Each row is a point on a landscape with many valleys, with its height.
From any point a ball rolls to the lowest of the 2 points nearest to it. It stops when none of these is lower. Distance is the straight distance between rows; heights are no part of it.
z_139 height 466: [ 27 -18  20  45   2  10  13  22  -8 -27 -14 -14 -10  -3  -5 -25   8  -9
 -20  12  10]
z_296 height 306: [-10  -2   3   8  -8   1   6  15  21  21   9 -26 -11  -3 -30  -7  -1  13
  37   3  19]
z_710 height 531: [ -1   2 -14 -23   1  14  -2  11   2  17   4 -11  -1 -17 -13  -6 -18  18
  25  -7   6]
z_634 height 199: [-26  13 -19   1 -19  16  -7 -33  -4   6  -2   7  13  -6  32   8  20 -19
 -17  -9 -10]
z_685 height 293: [ -3   6 -23 -10   1  -2  -7  -1 -23 -13 -22  -4  -5 -12  30  11  -5   5
 -12  -5  -5]
z_740 height 245: [-13   4  -7 -13   0 -14  -4  16   5   7   8 -19  -4   1 -16  14  -4  18
  15   9   8]
z_135 height 224: [ 21   1   8  -6   9   0  -5 -17  14  11   2  -6   4   9 -16   3  -7   0
  -2  -6 -10]
z_755 height 321: [-21  -2  -5  -4 -13   3   3 -23  -3   7  16  24  13  13  10   2  -2 -11
   4  -8  -4]
z_271 height 505: [ 20 -19  -1  21   2 -12   0  -9  -2 -11  -3   8  12  17  16   4  12  -4
 -32  -1  -8]
z_502 height 597: [ -3  24 -36 -27  -8  15 -14 -24 -13   1 -15  -2  -5 -27  29  10  14 -12
  -6  -3 -10]
z_16 height 327: [  8  -3   5   9  -3  -5  11  19  23  16   5 -29 -22   5 -38   7  -5   4
  31  -1  31]
z_432 height 518: [-13  11 -10  -5  -4 -19  -5 -11  -9   8  -5  19   1  -8   9  -3   8   5
   3  -3 -11]
z_818 height 162: [  9  -6  24  14  13   9  -2  -2  22 -18   9   1   5  13 -13   5  -2 -15
 -18  12  -2]
z_527 height 489: [ 31 -17  17  27   6   3   9  13  -3 -23  -5 -10   2   7   8 -16  18  -1
 -29  10   2]
z_11 height 561: [ -1  11 -33 -19   7   0  -5   4  -7  10 -10  -9  -7 -31   9  -7   0  26
   8  -7 -14]
z_786 height 249: [ -3  -1   2  16   8  10  -2   8   3  15   1 -12  -3 -18  -9 -34  -6  16
  11  -5   1]
z_395 height 98: [ -3   3 -13 -24 -14  10   8 -19  -2  13  -2   7  13  -1   3  15  -4   2
   7  -8 -23]
z_907 height 68: [-10   1  14   3  12  -4  -2   4  11 -19   7  -3   0  10  -8  18  -5  -7
 -13  13  -1]
z_993 height 148: [-16  -7  12  -6 -10  -4   6   7   7  17  25   7   5   8 -18  -5  -5   5
  25   8  14]
z_697 height 482: [-13   3  10  -8  -1 -14   1   5  -6  -3  -3  22  -5   1  -1   4  -5  -3
   4   4  -2]
z_410 height 342: [  4   2  -4  11   9 -12  -9   7 -28 -18 -20  -9  -2  -6  23  -6  -3  -1
 -17  -5  -1]
z_268 height 137: [-30  11 -23  -2  -7   7 -14 -21 -14  -6  -3  -3  11  -2  32  16  -1 -15
 -10  -4   0]
z_897 height 310: [ 21   3  17   2  -2  15  17  16 -10 -12 -15 -10   7  -9  19 -16  19   7
 -11   7 -15]
z_850 height 368: [ -3 -13 -11   7   2 -19  -1 -10   6 -15  10  17  -1  26  -4  26  -3  -5
 -20  -2  10]
z_140 height 186: [  7 -12   5  22  11 -19 -14   2  17   6  10   2  -3  18 -16  -6  -4   1
 -10   4  11]
z_428 height 499: [  5   4   1 -34  -1  -3  -5  -3   3   9  13   0   1  10 -13  23 -18  -9
  17  -5  11]
z_969 height 175: [-16  -1  -6  -4   0  -8  -5   8   3 -17   3 -14   2  10  -7  25 -10  10
  -1   7   3]
z_155 height 308: [  4   7  13  17   8 -12  -1   7   4   2 -11  -8  -1  -4  -3 -19   8   9
  -7   9 -10]
z_841 height 404: [ -6  11   2   4  11   6  -3  27   4  -2 -14 -27 -19 -21 -18 -12 -12   6
  21   4  11]
z_347 height 208: [-16  -5   3   5  -3   2   3   6   1  13  13  10   6  -1  -9 -21  -9  15
  14  -1   2]
z_619 height 242: [ -8  -1 -20  -9   7  -8  -5  12  -6  -9 -12 -11  -4  -6   5  18 -11  15
  -3   0  -3]
z_111 height 347: [ 27   0  19  15   7  -7   0   3  10   6  -8  -1   1   4  -3 -21  20  -2
 -13   3 -13]
z_352 height 372: [-28  -8  -9   1  -6  -2  -9  -9 -10  -4  14  14  12  10  16   0 -10 -10
   0  -4  10]
z_266 height 423: [ 24 -12  18  19  11   3  -6   2   3 -18   4  20   7  12   6 -16   3 -24
 -26   7   6]
z_206 height 572: [ 14  14 -17 -12   9  -1  -7   4 -11   5 -16 -12  -4 -29  20 -22  13  21
  -3  -8 -13]
z_762 height 360: [  2 -15   5   9  -2   7   7 -10   2 -15  12  27  15  17  16   3  -6 -20
 -20   1  -6]
z_458 height 223: [ 17  -7  21  15  15  17  -5   1  20  -7  -2 -16 -10   8 -18   1  -7  -8
  -4   1   9]
z_985 height 410: [  7 -10  15  32  19   5  -3  17  -4 -25 -11 -13 -15  -4 -16  -6 -15  -9
  -9   5  21]
z_488 height 384: [  2  -3   8  24   8 -14   0  17 -25 -23 -16   8   2  -1  12 -16  -4  -4
 -20  11  -3]
z_800 height 604: [-20   9 -20 -35 -26   1   0 -24  -6  20  19   0  15   6  -1  29   1  -5
  22  -6   0]
z_150 height 448: [ -2 -11  -8  11   2 -17   2  -4  -7 -11  -9  14   1  17  12  18  -2  -1
 -21  -3  -7]
z_481 height 445: [  5   1  19   3   1  -1  11   5  -1  -6  -6  27  -3   1  -2  -9   1  -8
  -2   7 -12]
z_851 height 622: [  9  13 -10 -15  -9   7 -10 -18 -22  -2  -9   4   3 -14  47 -10  33 -11
 -12  -9  -8]
z_610 height 74: [  8 -12  -8   3   5 -22  -6  -7   6  17  13  10   1  20 -14   3  -6   5
   0 -12   7]
z_160 height 415: [  6 -10  15  -5   4  13   4  -9   4  -6  13  20   8  17  -2   5 -11 -17
  -3  -4   0]
z_224 height 602: [ 35  -7  10   9  11   8   6  11  -1   5 -18  -7 -11  -3   5 -25   1   2
  -3 -13   6]
z_980 height 311: [  2  -7  11   9   1  -5  14  12  12   4   2   2  -8   8 -27   2  -6   8
   8   4   1]
z_205 height 564: [-23  11 -40 -30 -15   5  -9 -14  -4   7   2  -4   1 -19   9  22   2  12
  12   0 -10]
z_413 height 209: [-24   5 -24  -8  -6  -7 -14 -20  -2   4   8  -5  10  14  15  29  -1  -8
  -4  -7   7]
z_651 height 571: [-21   3 -19 -28  -9   4  -2  -3   1   3  14  -6   9   0   3  26  -9  10
  15   4   0]
z_562 height 257: [ 21   5  17   3  14   9  -2  -1  18   9 -12 -19 -12  -2 -18  -7  -2   1
   3  -3  -2]
z_384 height 390: [-11  -5   8  19  13   6  -8  17  -5  -8  -3 -17  -7  -7 -10 -10 -21   5
   9   8  18]
z_153 height 348: [  4 -11   4   8   3  -7   9  26  13  -4   8 -19 -17  13 -34  18  -6   7
  19   1  40]
z_761 height 187: [  5 -25   9  18   0   2   8   3  20  -6  26  21   3  26 -30   6 -12  -3
  -5   4  19]
z_858 height 519: [  9  -1  -6 -31  -5  10   3   7   9  20  10 -15   2   3 -22  16 -16   9
  29  -3  14]
z_568 height 540: [ 20  -5   0   7   2  -7  -9 -11  -9  -5  -6  -1  13   8  30 -10  26  -4
 -30  -5  -9]
z_559 height 277: [ -8  -3 -14 -12   1 -16  -5 -12   1  -1  14  -1   7  25   1  37  -4  -6
  -5 -10  10]
z_613 height 603: [ 16  17   4 -23  -3   7  -4 -14 -16   2 -10  11   3 -16  28 -11  14  -8
  -4  -8 -15]
z_64 height 459: [  4  -3   4 -17   1  -4   1  -8   0  -1   7  25  -1  20  -3  18 -19 -15
   5 -13   9]
z_483 height 408: [-39  -3 -12 -10 -10  -7   1   0  -9   0  22  15  10   2   9   6  -7   3
  16   4  14]
z_30 height 581: [-40  23 -37 -21 -17   4 -15 -14 -11  -3   1   1  -4 -25  19  22  11  -2
   5   6  -5]
z_719 height 628: [-20   8  -7 -22 -19 -15   1 -16  -3  19  21  13   9  10  -9  21   8   0
  16   0  -3]
z_853 height 285: [ -1  -9   3  13 -11   6   7  -8 -11 -18   6  14  20   8  31 -12  13 -17
 -24   7 -11]
z_707 height 256: [-26  13 -10  -6 -19   5  -3 -34  -2  12   8  20  14  -2  19   6  11 -10
  -2  -8 -16]
z_944 height 421: [ -5   3  15  24   5   5  13  22  11  -4 -15 -14 -27 -10 -26 -15  -6  -5
  10   4  10]
z_126 height 383: [ 42  -8  23  15   5   6  -3  -1  13   0  -1  11   5  12  -1 -22  15 -17
 -18   1  -2]
z_795 height 447: [ -2  15   3 -18   8   4   3  11 -17  -9 -17   7  -6 -23  15  -9  -7   5
   5   2  -9]
z_464 height 270: [ 19   2  12  -7   7  13  10   0  -4 -15 -16  -2   2   0  16   9   6  -1
 -13   2 -15]
z_61 height 550: [ -2   6 -10   2  -7 -21  -1 -12 -16   4 -15  17  -4   1  22  -3  17  -1
 -16  -5 -15]
z_544 height 258: [ -3  11  10 -11  -1  -4  12   9   6  13  -6   1  -9 -11 -21  -2  -2  13
  18   1 -12]
z_863 height 585: [ 26   0  -3  -1   9   0  -1   7 -15   6 -16  -4   4 -13  24 -26  12  11
  -8 -11   0]
z_253 height 547: [-11  -1  -9 -19   4  15  -9  -7   6  10  13  -8   8  -1  -2   6 -14  10
  16  -2  -1]
z_132 height 371: [-11  -9   9  17   7   4  -1  20   9 -12   6 -26 -17   1 -27   3 -16   1
  16  10  29]
z_929 height 582: [  8  17 -22 -29  -2  14 -10 -21 -10   8  -9  -3   1 -19  25   0   5   3
   0 -10 -17]
z_9 height 446: [ 14 -10  19  44   2   8  20  20  11 -11 -18 -11 -21  -8 -17 -27   6  -9
  -5   7   5]
z_731 height 279: [-19   8  -1 -14  -7  -8  -2  18  12  19  20 -24   0 -14 -25   3   5  21
  34  11  12]
z_956 height 268: [ 15 -14  10  35   8 -10  -3   5  26   4  -1  -2 -18  12 -34  -8  -1  -4
  -3   2  14]
z_494 height 205: [  6  10   4 -24  -5   8   6  -9   4  18  -1  -4   8 -12 -15  -1  -2  10
  12  -3 -24]
z_320 height 214: [-17   0  -8   7  -3   5   0 -11 -17 -14  -4   0  15  -2  30  -2   5  -6
 -18   1 -12]
z_207 height 299: [ 23   4  27  11  -2  14  11  18  -4  -6  -7  -9  -3 -15   9 -35  25  -2
  -3   9  -6]
z_874 height 379: [ 14  -7  20   8   1  -8  13   5  14   3   3  25  -7  16 -27   5  -4 -12
   0   5  -6]
z_325 height 160: [ 16   1   0  -8  -3 -14  -4  -9   9  26   7  -3   2  10 -28   4  -5  11
  12 -12  -1]
z_845 height 273: [  2   7  20  21   2  11   7  11   8   8 -11 -13  -7 -18  -5 -32   8   5
   4   5  -6]
z_425 height 67: [ -6 -19  15   0  -7  -2   8  11  18   3  30   7   7  21 -24  10  -7  -3
  17   8  24]
z_274 height 418: [ -1  -1  13   9   4   3  10  14 -15 -15 -10  14  -1 -11  10 -19  -5  -1
  -7   5  -6]
z_659 height 544: [-22  12 -29 -14 -10  -9  -5 -10 -10  11  -3   6  -4 -20   8   4   6  21
   9  -7 -10]
z_884 height 204: [ -1   5   1 -14  -1  10   5 -16  -5  -2  -6   8   6   5  15  19   1  -5
  -8  -4 -20]

For each start below, name the point where the ball stops.
z_428 -> z_268
z_697 -> z_907
z_139 -> z_907
z_126 -> z_425
z_153 -> z_907
z_207 -> z_425
z_483 -> z_268
z_271 -> z_268
z_61 -> z_268

Call two points neighbours if one is among the 2 nearest of the other. Go from one point of each pair to the other, from neighbour to neighbour, staying as low as possible. Name the highest point that can't be avoided.
z_425 and z_395 -> z_897
z_907 and z_929 -> z_502
z_907 and z_610 -> z_562
